Each row is a point on a landscape with many valleys, with its height.
A ball rolls from a point to whichever of its 5 nearest points has the largest drop for the distance, and stops where none of them is lower. Distance is the straight distance between rows; heights are no part of it.
Mev: [  2  38 -29 -33 -25  10  -1  16   8  43 -11   1 -41   1   7 -24 -26   4
  -9  35  28 -16   5   9   2  -8  15  -2]  h=390
Sak: [ 21  10 -21   7 -24   1  19  13  12  28  17   2 -17 -52  25   8 -35  13
 -22  40  13 -10 -29   5  -1   2  -5  10]  h=277
fisot: [-58   8  -1 -18   0  -5 -39   1  16   5  19  -7  19 -19 -20 -13  -8  -8
  -2  15  30 -25   1  34   7 -39  -4   4]  h=465
rem: [ 75 -19   7  19 -12 -25  31 -33 -23  10  53  -4   3  31  41  44 -32   3
   7 -10 -31  27 -11  -9  17  25  15   9]  h=241
dob: [-31 -28  35 -27  36 -17  -2 -12  11  -6  18  -4  45 -24 -20   0  27 -33
  22  15  10 -12   4  41  10 -40 -20   7]  h=502
bag: [ -2 -35 -13  15 -27   3   3 -21  27 -52   3 -20  36  -3  11  11  12   5
   2 -42 -13  30   1 -23  15   4   3 -22]  h=456
pef: [ -7 -13  52  49  -3  40  19   5  13 -20  -2  -5  22  27 -36  33   9 -30
  21 -19 -17   8 -32 -19  22  -3   2   4]  h=653
lel: [ 17 -27  -5  24  12 -26  17 -24   8 -41 -24 -43  29  30 -29  45  38   0
  12 -35 -41   8  -8 -25 -23  23   8   5]  h=193
Nunes: [-39  12 -11  -3  20  16 -25  -5 -30 -27 -42  39  11  31  15 -52  11  41
  -7  -8  -9  24  48 -39  -5  14  -8 -12]  h=564
fepi: [-33   4  29  26 -12   9 -10 -12   3 -34  24  10   4  24 -30  13   1 -18
 -16 -27   3 -15  -6 -27  14 -47 -14   4]  h=658
Kar: [ -7  35 -25 -17 -36  22  -3  -7   9   4  10 -34 -35  28  16 -28 -30  22
   4  -6  17  18  -4 -20 -11  27  10 -21]  h=271
podev: [ -1  -9  21  27  -3  22  -4   4  24 -61   8   9  35   6 -26  19   3   7
  -7 -44  -6  10 -22 -52  17 -20  -5 -33]  h=491
fov: [ -3   1   8 -14  38  44  -9  12 -35  13 -25  15  11  43  -1 -48   0  -8
  35  21  -4   8  31   5   1  25 -11  16]  h=619
Beneb: [ -3  32 -52 -36 -28   6 -10  -3 -11   1 -19  11 -48 -13 -16 -19 -14  12
 -13  20  26 -11  40 -43 -23  32 -16 -29]  h=388
sal: [-30   1  18 -13  60   9 -17   8   1   5 -10   5   6  40 -16 -44  -4 -13
  37  45  18   1  24  26 -16 -11 -17  25]  h=477
Fav: [ -4  11 -10 -16  34 -28  -3  -6  -2  62 -11 -18 -22 -36  -2  -5   5   2
 -23  47  10 -18   5  67 -20 -16   6  22]  h=522
zeg: [ 20  -5  41  30  -8  28  34   5  -9 -11   9 -10  11  39   0  18  10 -23
  27 -46 -19   9 -21 -12  11  18  -4  -3]  h=545
Rik: [  2  17   5   8  56 -20 -22   7  10  39 -12 -26 -51  -4  17  17 -26   0
 -28  39  13 -18  53  41 -86  23  13   7]  h=631
Suta: [-51  15  -5   9 -19  16 -26  12  31 -46  39   2  13 -16 -13   0  -5  -9
   2 -25  12   2 -22 -17  26 -54  10   1]  h=177
kepe: [-27 -10  15  30  -3  20 -23  18  22 -28 -27  12  28  10   2  -3  23  22
   7 -13   1  29 -13   9  26  27  -1 -12]  h=593
Zunid: [  2  -5 -28 -24 -47  -9  -6  -6  27 -42  21   1  -8 -49   5  12  13  13
   2  -5  18  18  -1 -17   2  12  13 -15]  h=431
navo: [ 13  13   5  -2   2 -36  14 -19   3  52 -10  15  -2 -55  -7   3  -5 -21
 -25  42   6 -24 -10  35  20  -6  -2   5]  h=510
Pum: [-74  25 -10  29   9  -4 -29   3  12  11  27 -23 -12   2   8 -10 -46 -26
 -12   8   8 -22 -22  32  -5 -20  17  24]  h=512
Bame: [ 23  -5 -35  30  -2  23  11 -19  18 -29  42 -26   3  14   7  33   3  13
  10  -1 -26  28 -14 -45  -6   8  30  24]  h=383
pof: [  1  -9   0 -53  18  15 -23   6  -6 -27 -27  11   0  -6  19 -43  20  20
  34   1   7  10  49 -14   0  -4  -7 -26]  h=432
dibe: [  1 -11  32  23 -21  25   3  -7  -2 -36   9   4  19  24  -5  12  18 -25
   1 -38   0  22  -8 -36  23  -7  -7  -5]  h=581
nake: [  2  16 -37 -42 -48  30  -5   8 -10  26   3  -5 -32   8   0 -31 -20  18
   4  20   4   3  11 -22  -9  15   3 -13]  h=332
lagol: [ 21  -7  32 -11 -19  -8  12   6 -13  16  25  -7 -54  -8 -10  12   1 -24
 -39 -31 -28 -24 -13 -18 -14 -45  -8   3]  h=574
difo: [ 48  23 -33 -22  -8 -16  22   9 -15  68 -13  29 -34 -17   4 -12 -25  12
 -17  43  19 -25  17   1  -6  12  -1   4]  h=409
rali: [ -9  -8  25   3 -10   8   7  -1  -5 -21  26  18  25 -17 -16  17  33 -24
   2 -25   9  -9   1 -10  19 -39 -32 -28]  h=552
Pip: [-21 -11   6  43   8  32 -24  23  21 -26 -28  -8   4  22  -5  22  -3  29
   5  -6 -17  14 -28   4  14  33  10   1]  h=500
lev: [-42  -1  29  38  33  44 -13  40  25 -14 -24  21   8  16 -23   6   0   0
  17  26  -5   4 -32   8  27  24   8   0]  h=604
fivo: [-38  10  37 -10  43 -28   8 -39 -17  45  22 -19 -17 -33   5  13 -42 -14
 -81  17 -46 -19  -6  23 -13   1  14  -2]  h=592
bivo: [-49   7  26  45  20   9 -10   4   4 -20  38   0 -14  -4 -41  15 -11 -30
 -11 -17  -9 -15 -31  -3   3 -39   4  27]  h=559
Magof: [  3  10  17  27 -25  22  15 -18   8  -6  17  -1   0  12   7  16 -21 -20
  13   9  -7  11 -25 -13  37  -1   6  29]  h=427
ninum: [-41   0  15  25  14  -3 -14  25  26 -40 -26  26  38  12  20 -37  19  26
  20 -28  16  12  -8   6  36 -17   9 -14]  h=599
Gib: [  3  19 -38   1 -35  13  18  -9  42 -27  36 -18 -21 -20  17  30  -7  14
 -13  -1   6  21  -3 -31  -9   8  36   2]  h=440
kig: [ 42   8 -23  15 -16  -7  14  -7  14  39  32   9  -7 -19  31  19 -59  12
 -14  15  -6 -16 -22   6  31   7   7   9]  h=223
nif: [-18  -3  59   6  22  23  10 -10 -21  17  38   1  19  15 -32   3  18 -49
   8   4  -1 -17  -1  16  19 -23 -29   5]  h=656
zubo: [-25  -9  29  10  34 -18   3 -38  -8  51  26   3  -3 -20  11  22 -24 -29
 -49  15 -17 -33 -14  59   5  -8  -9  12]  h=539
tipa: [ 51  12 -48 -12 -19 -14  11  25 -35  51 -27  13 -40 -16 -12  -6   5   0
   7  43  19 -11  24  -9 -22  28 -20 -11]  h=377
gitu: [ 13 -22 -36  26   4 -19  14  -4  39 -42 -23 -43  16  38  -5  29  17  17
   9 -26 -53  36 -33  -5 -21  33  13  15]  h=211
Molum: [ 37 -25 -30 -53  -3  -4  10 -13 -56  21 -24  -2 -14 -18  11 -31  11   3
  34   2 -22   4  21  17 -23  48  -9 -21]  h=540
gadol: [ 31 -15 -28 -50 -49 -18 -11  -7  -6 -16 -25 -20   1 -15   5 -12  21  41
  12 -13  -4  12  12   7 -11  52  13 -21]  h=437
Nizo: [-39  10  60   1  10 -15   0 -17 -13  13  41 -36 -45  12  -8  12 -10 -23
 -52 -37 -41 -12   1   7 -30 -35  22   6]  h=662
gupim: [-25  17 -12  58  12  35  -9   9  32  -6  19  -1  -3  37  -8  -5 -28  -1
   6  19   8  16 -24 -10  27   1  29  30]  h=518
fup: [-27  16  70   1  22 -35   7 -23 -21  57  34 -14 -24  24   8  10 -12 -26
 -57 -39 -41 -13   3  26 -12  -8  13   8]  h=643
zosof: [  4 -24  35 -10   4   4  24  -9 -12  -7   2  12  53  -1   2  10  23 -45
  47  -9  19   2   2  15  25  -6 -27 -14]  h=130
Gumo: [ 34 -20  -6 -12 -48  -3  12 -21   7 -18  19  -7   8 -38  11  38  28  -3
  12  -4   2   9  -1   3  13  23   8 -28]  h=398
nofif: [ 95 -16   4  13   6 -29  41  -5 -24   7  19  44 -17   0  21  38 -49   8
 -37   7 -31  -7 -16 -20  20   5  -5  12]  h=364
lopuv: [ -6   4  19 -13 -10  22   7   6 -10  31  15 -10   7   0  12 -32 -18  11
  10  29  29  -1 -17  16   6  13  -4  25]  h=492
taru: [-54 -15   7 -13  36 -23 -30 -13  28  -6  10  -5  18 -20 -14   5  13 -16
  12   3  16 -18  16  27  -6 -37  -3   5]  h=454
tila: [-25  10   6  45  15  23   8  -1   2  21  62 -11  -1  15 -16  17 -33 -22
   1  10   4   1 -33   3  15 -18   0  24]  h=423
molat: [-24   3 -26 -20 -24  -9 -43  14  10  -6  12  19   2 -47 -20   5  10   6
  -4  -1  28  -9  -1  -3  -1 -39  12 -27]  h=349
tomon: [ 29  -1  -9 -32 -12   8   5  -1 -28  48   6  -6  -2 -13  12 -19 -19   5
  29  38  25  -7  12  30  14  28  13  -6]  h=399
lami: [ -6 -26  10 -40  26   3  -1  12  12  18  12  -9  10 -36   0  -2   7 -16
  24  30  24 -17  17  49   3 -18 -11  12]  h=582
zut: [ -8   0 -18  -5  43 -29 -34   2   6  20 -35 -21 -11 -41  -5  26   5   2
 -20  43  29 -27  49  49 -47 -28  27  15]  h=523
Sevek: [ 28   9   0  18  -6   5  10  12  12 -17  29 -17 -11  29 -12  16  17 -12
   7 -42 -16  17   0 -51 -17 -40  20   7]  h=528
dav: [-58   2  16  26   3  14 -19 -25  14  10  23 -17   1  -5 -23  -6  -9 -29
 -17  -2   5   1  -2  19   1 -19   8  22]  h=584
vuki: [ 17 -14 -13  51  18  -1   6 -15  14  -9   1 -28   8  35 -32  51  -7  13
  21   1 -39  44 -24 -22  12  26  20  22]  h=374
Zini: [ 30  25 -48  -2  25 -10 -13  15 -38  42 -29  15 -25 -12 -28   5   1 -10
  -9  46  32 -34  30   9 -42 -20  -9  14]  h=253
Rok: [-15   1 -20 -29 -12   1 -26  -5 -20 -37 -40   8  11  11  -1 -38  19  23
   3 -13 -22  20  32 -34 -19  33 -21 -19]  h=496
Lav: [-30   2  48  32  12  19  18   1 -15  14  28  -8  26  14 -15   6 -15 -21
   1   9   3   1 -32  24   3  11 -13  25]  h=541
dori: [ -5 -24 -31 -55 -17 -50   4  -3 -32 -32 -26   0  11  17  24 -37  29  38
  -3 -34 -30  18  12   1 -33  28 -32  -3]  h=519
pabu: [  4 -45  11 -52  64   2  -1  15   0 -22   4 -10  -8  23 -10 -40   9 -17
  21  23  10 -11  36  45 -47 -19 -20  24]  h=163
Remer: [ 66   1 -14   8 -36 -15  38 -19   6 -25  29 -12 -22 -24  13  44  11  -3
 -28  -6 -18  14 -11 -28 -33   6  17 -12]  h=433
vatas: [ 41  18 -27  -5   4 -13  25 -34  24 -15  41 -33 -14  -3   0  32  21   1
   8 -28 -43  20   7 -65 -47  -3  41 -12]  h=501
zaf: [ 10  -9  -6 -38 -27  19  -6   7  -1   8 -15   2  -2 -47   6 -14  10  10
  15  21  25  -3  14  17  17   8 -12 -13]  h=467
tadi: [  8 -11  21   2  -2  13  17 -11 -22  39  29   2   9 -29  12  13  -5 -33
  -3   9  14  -1 -18  25  18   1 -22   3]  h=603
Sibon: [-44  -1   6 -26  39  -9  -9   1   6  20   8 -13   4   4  -8 -19   7 -12
  26  33  28  -2  11  51 -10 -22  -6  26]  h=587
tasim: [ 51 -42  -8   3 -25  -4  15  -1 -12  24  18 -12  17  21  34  18 -32  16
  15 -15 -11  32 -32  26   6  59  37  10]  h=300
fozub: [  0 -17  18 -16 -13  11  10   4  -5  -8  -2  -2  33 -16  20  12  34 -26
  35   5  17  18  -2   9  26   5 -19 -12]  h=375
ket: [ 22 -22  -7 -29 -22 -14   5   3   7 -20 -18  -8  24 -25  47   2  32  -3
  37 -20   1   1  -1  18  18  40  -5 -39]  h=328
Lef: [ -9   1 -14   1 -36  16 -10   2  22 -43  36   2   8 -18  -7  17   2   8
   3 -20  10  -7 -12 -51   4 -17   9 -24]  h=359
Gup: [ 29  -3  39  38  20  14  29  -9 -23  25  41  20  -8  36  -4  13 -16 -22
   4 -12 -20   3 -17  -9  13   2   3  24]  h=402
fotek: [-28 -10 -28   7  -9 -55 -10  17 -28 -35 -57  18  12  24  16 -45  46  56
 -28 -51 -29  20  -1   3 -32   7 -41   3]  h=614
debo: [-13   3  19  20  15   3  28 -32 -14  25  46 -10 -32  -3   3   4 -38 -25
 -43  -1 -33 -28 -13 -10  -1 -33   1  24]  h=586
tevo: [ 20   9 -40 -25 -33  12  10  -7 -11  23   3 -19 -18   1  22 -25 -15  21
  -1  16  12 -15  13 -32 -16  49  15 -27]  h=336
tiru: [ 21 -24  -7   8 -34   5  19 -16  -1 -11   7 -47  30  -2  25  18   5  -5
  17 -36 -13  42 -36   4  -7  44  16   3]  h=361
bes: [-64  -5 -23 -18  45 -17 -51  -2  24   2 -17 -19 -15 -15 -12 -23   4  11
  -1  13  27 -36  37  30 -44 -43  11   3]  h=576
telef: [ 56 -11  28  -7 -41   9  49   3  -8   2  29 -17 -12  25   7  32  17 -32
  10 -52 -10   6  -5 -26   3  -7  -1 -11]  h=439
fulad: [  8 -13  25   6 -35   2  -2 -22   6 -38  -6  -5  43  -4   9  22  29 -13
  25 -44  -3  11  -7 -17   9  27 -10 -30]  h=485
Bab: [-16  -6  -3  -8  -4  27 -30  11 -11 -23 -49  -5  -4  39  13 -30   1  23
  -3  -6 -20  30 -10 -15  -3  37  -1  -5]  h=556
situ: [  9  29 -47 -26 -44   2 -10  12  -1 -18 -20  16 -21 -44   4   2   2  49
 -20  10  40  11  14 -25 -20  18  28 -34]  h=407
topub: [ 12  -8 -55  10 -13   6   4 -15  33 -26  -2 -41  10  23  11  19   7   8
   4 -12 -25  25 -23  -9 -25  27  24  16]  h=313
Bofin: [ 57   7 -30  11 -16 -21  33 -35   5   9  60 -22  -7   4  35  40 -28   5
 -22   9 -10  17 -16 -24  18  35  34  13]  h=276
livu: [-23  -8   4  17  24 -44 -21 -29  -2  23 -10   5  -4 -54 -31  49   6 -16
 -32  29  16 -29  26  35 -25 -27  17   1]  h=577
mafas: [-19  -7  27  63   9  -9 -25   7  15 -52 -35  16  41  23   3  27  17   4
   9 -56 -34   8  -6 -25  16   4 -10 -20]  h=632
doran: [ 14  29 -48 -17 -44   0  -3  14  23  14  10   4 -47  -7  14  -7 -12  32
 -20  20  20   4  -5 -33 -13   5  27   1]  h=362
Komo: [-19   7  -8 -30   5  10  -3   9   0  42  11  -8  -7 -11 -12 -25  -7   0
   6  46  24 -20  36  20  -6 -11  -6   1]  h=484
tuden: [ -7 -49   5 -32  68 -37 -30  15  24 -30 -15  -4  23 -16   9   2  23  10
  11  15  36 -14  37  54 -36 -30  -6  -8]  h=441
vinol: [ -6 -16 -28   0  -8  -8 -11  -4   6  -9 -22 -39   6  70   0 -14  -5  26
   6  -7 -35  25 -36  21 -11  44  13  19]  h=347
runo: [-32   3   3   0 -39  18  -9  -2  26 -21   6   3  20  -7  16   5   1   4
   8   1  20  15 -20  -6  35 -10  18   1]  h=379
fek: [-30 -17  -4  32  -4 -22 -29  17  22 -42 -44  -5  29  22  18  -8  21  58
  -5 -47 -34  22 -27 -10   1  22   5 -21]  h=605
rebul: [-48  12  31   8  27  23 -18  -5  10   3  -7   7  35  15 -26   1   7 -27
  21  27  18   2 -13  43   8  -5 -15  31]  h=639
nupo: [-21  22  38  30   4  17  11   5   2 -17  19  -8 -22  34 -32  18   1 -29
   0 -39 -20  -1 -10 -34  -8 -63  -5  17]  h=663
Nopos: [-13  23 -11   8 -16  16 -13  -1  23  28  30 -11  -8 -24  10   3 -46 -11
 -29  24  17 -29 -26  15  15 -21  -1  24]  h=378
bikur: [ 34  32 -48  24  12  -3  25 -46  30   2  64 -10 -25  -7  28  25 -33   8
  -5  10 -35  20  -9 -44   1  10  30   6]  h=316
zimu: [-34  15  -3 -14   5  31 -19  -3 -17 -12 -50   2  -4  37  -9 -43 -11  31
  12  12  -6   1   7 -22   6  41   0   1]  h=606
rekab: [ 13  -3  39 -19 -27   8  27  -1 -18  14  19  10  -5 -22 -20  13  17 -41
  12 -14  -2 -15   4  -2  12 -23 -27 -21]  h=602
fod: [ 38  -2  27   0  -6 -23  42  10 -13  38  27   1 -52  -5   3   2 -16 -24
 -49  -9 -21 -25 -23   9   7 -40  10   9]  h=455
zolo: [ 20  -5 -32 -41 -13  15  -6   6 -27  -6 -41   5 -11  -2  -4 -18   5  20
   1  14  10  13  38 -15 -31  30  -4 -24]  h=445
lomu: [ 71 -12   4  16 -32 -25  35 -31   1  21  56   9   2 -21  49  29 -39  26
 -21  14  -7   5 -15   8  19  37  19   8]  h=269
Vuf: [-12  13 -17 -19 -30   2 -38  18  21 -33   0   7  16 -15  11 -15  -4  37
   8 -24  17   9  -4 -21   9 -10  23 -37]  h=406
nifep: [ 24  22 -23  11 -18   0  25  -6  19  -8  45  -6 -45 -14  -3  26 -13 -24
 -26 -13 -23   5  -7 -55  -9 -44   4   6]  h=408
nubaf: [ -2  26 -15  18  20 -39  -3  -9  18  72 -34   5  -9 -42   0   7 -35 -13
 -47  32  -2 -36  -7  41  -3  -8 -13  24]  h=434
Baga: [ 43  14 -26  20  -7 -50  21   5   5   3 -15  40  11 -40  32  10 -66  19
 -48  25   9 -38 -47   4  24  10   7  16]  h=137
medil: [ -4  -6 -51 -13 -26  -8   8 -17 -29 -12 -12 -23 -21  68 -17 -37 -21  10
  -9  -6 -30  17 -14  -3 -42  57 -30  -8]  h=585
Samis: [-11 -14 -33 -15 -39 -22  -1  -1  -7 -34 -31 -14  14  24  21 -24  23  28
   1 -33 -17  22 -28  26  -8  33 -20   9]  h=438
gakuz: [ 20 -15  38  35 -12   5  27   1   0 -32 -35 -12  18  54 -10  10  22 -12
  30 -45 -14  21   3 -25 -17  -5 -11  -9]  h=459
lesal: [-33  26  15   6  47  39 -19   4 -23  -3 -46  21  -1  41 -10 -38  -1  -4
  36  27 -10 -15  41  -9  -8  24 -20 -14]  h=685
kivoz: [-54  20   7  33   1  22  -9  -4  25   3  20   5  -8   2 -11  -4  -8 -17
   2   9  13  -3 -34   0  19 -21  14  22]  h=542
Maf: [-13  -6  31 -12 -19 -19  14   6  -9   7  21  -7 -23  -9 -29  24   7 -22
 -34 -44  -9 -23   0 -17 -15 -61   6 -16]  h=594
pona: [-24  -5  -9  -3 -24 -39  -7   9   9 -39 -48 -10  36  18  39 -27  33  55
 -12 -46 -28  36  -7  15  -1   6 -12  -1]  h=521
letef: [  1  -9 -10  24 -26  18  -7   5  14 -16 -16 -30  16  27   3   8  -9   9
  29  -5 -29  37 -43   6   9  47  23  11]  h=394
lumaz: [ 16  15 -13  -2 -20 -33 -12  18  12   3 -33  18  -7 -66 -17  19  27   5
  -2  30  39 -15   0  10   1 -19  -4 -15]  h=288
Zitud: [-35  10   1   8  -7   4  -3  -5   0  26  25 -12  -2 -19 -15  -2  -2 -19
  -6  14  11   1   1  26  16 -16   0   9]  h=503
vani: [-21  -4  69  15   9  10  29  29  -8  -9   3  10  26  38 -36   2  14 -46
  19 -28   8  -8 -11  -2   5  -2 -36  -5]  h=715
pap: [ 43 -13  -1  22  23 -35  32  -6  -3  13  18  27 -25 -10   0  23 -64 -12
 -54  -7 -28 -30 -38 -11  21 -14  -7   9]  h=267
pizer: [-33  -9  39  40  44   0 -13   9  23 -14 -33  53  49  -1  23 -12  27  41
  17 -21  21  15  13   2  42  -9  -3 -26]  h=630
kigok: [ -7  11  24  21   0 -27  -5 -20 -36  26 -12  -1 -19 -54 -19  28   8 -28
 -44   0 -21 -34   7   9 -12 -32  -4   2]  h=618
Mivu: [ 62  36   3  20 -38 -43  35   4 -19 -15   4  23 -15 -41  -4  34  19 -29
 -56 -10   8  -4 -26  -4  -8  -7 -13   0]  h=526
lodav: [-15  21  -7   9 -15  34  -4   1   8  10   1 -23  -9  43  10 -20 -17  21
  17   6   3  26 -14  -9  10  31  33  19]  h=376
Fidi: [ 27  19 -39 -25 -39  -7   7 -14   8  38  14  -7 -33   9  26 -26 -45  46
 -16  19  18  -1  -5 -10 -14  42  18   4]  h=329
sasap: [  8  11 -49 -26  -1   9  -2   2 -26  61  -1  -7 -18   1  -8 -30 -14  -5
   8  31  22 -43  32 -16 -14   5 -15  -7]  h=466
Lokov: [-22 -29  39  60  27  36  -1  31  22 -41 -30  11 -14  21 -34  29   9 -20
  12 -17 -32   3 -17 -45  10   8   1 -15]  h=752
diri: [-28  -8  25  25   3   5  -6   3  17 -32 -19  18  53  16  25   8  31  26
  13 -22   1  27  -6 -14  32  18  -3  -7]  h=583
letup: [-36 -20  -4 -27  45  -8 -35  17   8  -8  -5  19  34 -19 -13 -46   4  18
  -1   7  35 -16  30   9  13 -51   8  -3]  h=189
Kupal: [  3 -30 -32 -37  11   0 -26  28  -2 -10 -23  18 -14 -27 -22 -23  17  24
  22  10  42 -21  41  11 -11 -47  12  -6]  h=333
gelib: [ -3  23 -19  32  -8  21   4  -3  11   0  45  -3 -31  -5  -4  10 -28 -21
 -16  -1 -14  -4 -33 -30  18 -31   1  39]  h=256
Tafa: [ 31  45 -18   1  -3 -20   2   6   6  61 -29  29 -26 -29  15   2 -35   6
 -37  39  20 -34 -26  18  -2  -1  -3  23]  h=350
rud: [-44  -2  61  17  30  13  -2   6 -11  -5  26   9  16  37 -36  12  17 -53
  -2 -29   2 -28 -15   5  10 -39  -8  -1]  h=751
basi: [ 26 -28 -11 -55  11   6   4  15 -24 -13 -26  14  -4 -27  18 -32  28  12
  26  13  16 -11  53  -3   3   6 -16 -32]  h=442
saker: [-15  -2 -43 -23   1 -19  -1 -17 -35 -27 -30  -2  24  29   7 -37  14  19
 -13  -7 -46  21  28   5 -22  44 -41  -3]  h=524
lizu: [ 77 -11   7   0 -30  -1  48  -9 -16  18  39  -5 -20  -4  27  27  -5  -6
   2 -18 -15   2  -9  -2  20  23  -9   0]  h=286
zapos: [ 39  60 -40  11  -9 -19  12  14  -2  33 -37  26 -10 -54  -1   8   0  -2
 -13  32  14  -5 -20  25   9 -14 -14  34]  h=355
guzib: [ 68   7  18  -2 -42 -11  38  11 -14   2  27   4 -33  -5   0  25  23 -23
 -22 -31  10  -2 -10 -38  -3 -19 -15 -22]  h=435
Peze: [-26 -15  33  -7  33  10 -18   8  24 -18 -18  35  50  -4  14 -15  26   2
  39   3  31   1  21  10  37 -30 -19   4]  h=458
vedup: [ -3 -19  11 -48  31 -11 -13  24   3 -23 -26  23  27 -15  31 -26  38   1
  45   5  18  -5  34  27   8 -27 -15 -12]  h=457
midov: [ 12  15 -18  11  20 -39  -5   1  -7  50 -49  14 -21 -33   5   3  -2  -4
 -35  41  15 -33   8  55 -21 -12   8  21]  h=436
fepom: [ 10 -10   5 -49  25  12 -19  13 -10 -17 -11  18  -2  13  -2 -37  21  10
  28  22  11 -10  54  18   0 -26   6  10]  h=297
Vigaf: [ 48  -5  19  33   2   9  32 -12 -14  24  55  11   5  23   3  24 -24 -21
   3 -18 -12  10  -6 -18  21   8   0  25]  h=337
kufiv: [ 15 -20  -3   0  42 -28 -32  23 -18  -6 -47 -21  -2 -24 -24  12  11  15
 -14  13  43 -17  37  38 -50 -43  22  29]  h=507
birak: [-26  20  35  15  42  13 -19  36   0 -17 -56  45  -4  28   2 -39  14  39
  23   3 -12  20  31   0  11  13  -9   0]  h=667
Tibak: [-51 -12   5  -6  31 -32 -54 -22  10  -4  27   5  32 -45 -28  10   0  10
 -22 -29  17 -28  21  14  -7 -56  -1 -27]  h=314
giv: [ 25 -20 -27 -47   7  22   0 -11 -44  19 -25 -15 -19   3  11 -29   6   9
  18   1 -11  12  45  -1 -10  51 -11 -20]  h=498
pusa: [-50  21 -13 -31  25   9 -24  10  -2  27  11   5  -2  23 -29 -29 -20 -14
  15  32  26 -25  31   3 -18 -12 -10  11]  h=578
kado: [-60  14  34  11  28  29 -29  31  21  -6 -31  14  12  16 -19 -34  -3   5
  32  28  21  14  -6  18  19   7  -6  14]  h=561
dek: [-37  11  22  -2  21  31   8  14   0  31  -9  -3  12  27 -13 -15   5   1
  32  42  13   7  -1  34  27  11  14   6]  h=607
nama: [ 23 -23   4  34  10   8   9   0  12 -36 -33 -36   9  57 -20  42  27 -12
  20 -40 -45  21  -3 -54 -15  15   5 -10]  h=360
fudus: [-55  16   4 -15  24  27 -44   5  17 -19 -25  32   8  22 -15 -48  -6  18
  28   8  28  -4   8  -7  20 -20  -5 -18]  h=421
lud: [ 63  10 -37 -27   2   3  15  34 -42   9 -49  20 -30 -27 -22  10  19   0
  11  33  24 -11  37  -9 -26  22  -2  -4]  h=387
zef: [ 59 -19  -8 -17 -38 -12  17  -9  -9  21  11   6   2 -35  32  12  -8  17
  14  25  11  12 -13  38  14  47  18 -10]  h=323
Pema: [ -5  -2   9 -18  53   4 -24   8  -3 -22 -34  41  27  13  18 -55   5  42
   9 -10  21  15  46 -33   9 -40 -22  -2]  h=543
Suf: [-42  -8  24  10  50  12 -23   6  27 -14  -1  26  43   8  -2 -13  36 -14
  37  16   6  10  -1  31  25  -7  -5  11]  h=588
pifis: [ 14   4 -15 -22 -44  14   0   1  23  13   4 -16   3  -8  21  -3   0   6
  11  10  17  17 -15   6  11  21  12  -9]  h=460
Kof: [ 24  -5  16   0 -49  -2  23   3 -14  -3  36  -9 -20 -32 -20  23  14 -23
 -23 -19 -10 -20 -11 -16  -7 -43 -13 -15]  h=525
Silup: [ 15 -22   0 -44  -4  20 -13  13 -14   6 -26   5  11  19  27 -24  26   3
  34   2   9  21  24  33  15  32 -14  -9]  h=527
kud: [  3  24  29  68  42  30  18  14   2  22  27 -18 -33  30 -36  22  -1 -35
   2   2 -27  -9 -21 -21  16 -26  20  29]  h=554
ditur: [ -8  -9 -45 -40 -25  -9 -15   0 -18 -38 -27 -11   2   0   9 -32  -5  38
 -11 -13   5  -3  36 -37 -19  30   5 -30]  h=448
rakef: [ 45  -4 -20 -17 -27  -1  11   2 -22  44  -7  10 -23 -21  11   2 -11  12
  12  32  16  16   3  31   5  36   8 -20]  h=363
lubuv: [-11 -10  51 -11   2 -20  11  -2 -23  -4  11   3  20   5 -12   2  21 -42
   2 -33  12 -25  14  15   5 -35 -41 -20]  h=506
Miv: [-39 -12  52  27  25  11  -7  15   9 -29   1  38  46  16 -19   4  24   2
   8 -39  11 -21  -1 -19  24 -28 -36 -27]  h=260
raza: [ 67  24 -18   3   1 -20  54 -19  12  -6  28  23 -33 -21  22  13 -21  -4
 -49  10 -23  -1 -29 -49  -8   8  22   3]  h=373
vifit: [  1   9 -37 -11 -10  12  -9 -17 -38   4 -46 -20   5  33   4 -24 -10   4
  10  -6 -41  26   7 -10 -17  59 -31   1]  h=562

For each start below, name the point where the ball stops.
pona => lel
pusa => Kar
vifit => Kar
dori => lel

Call two points neighbours if one is among the 5 nearest of the other. Go from one point of each pair to the other, from neighbour to neighbour, staying as low as possible. Name the highest point that can't be avoided.
lel / letup => tiru
rem / Baga => lomu
lumaz / Zini => tipa
zosof / ket => fozub
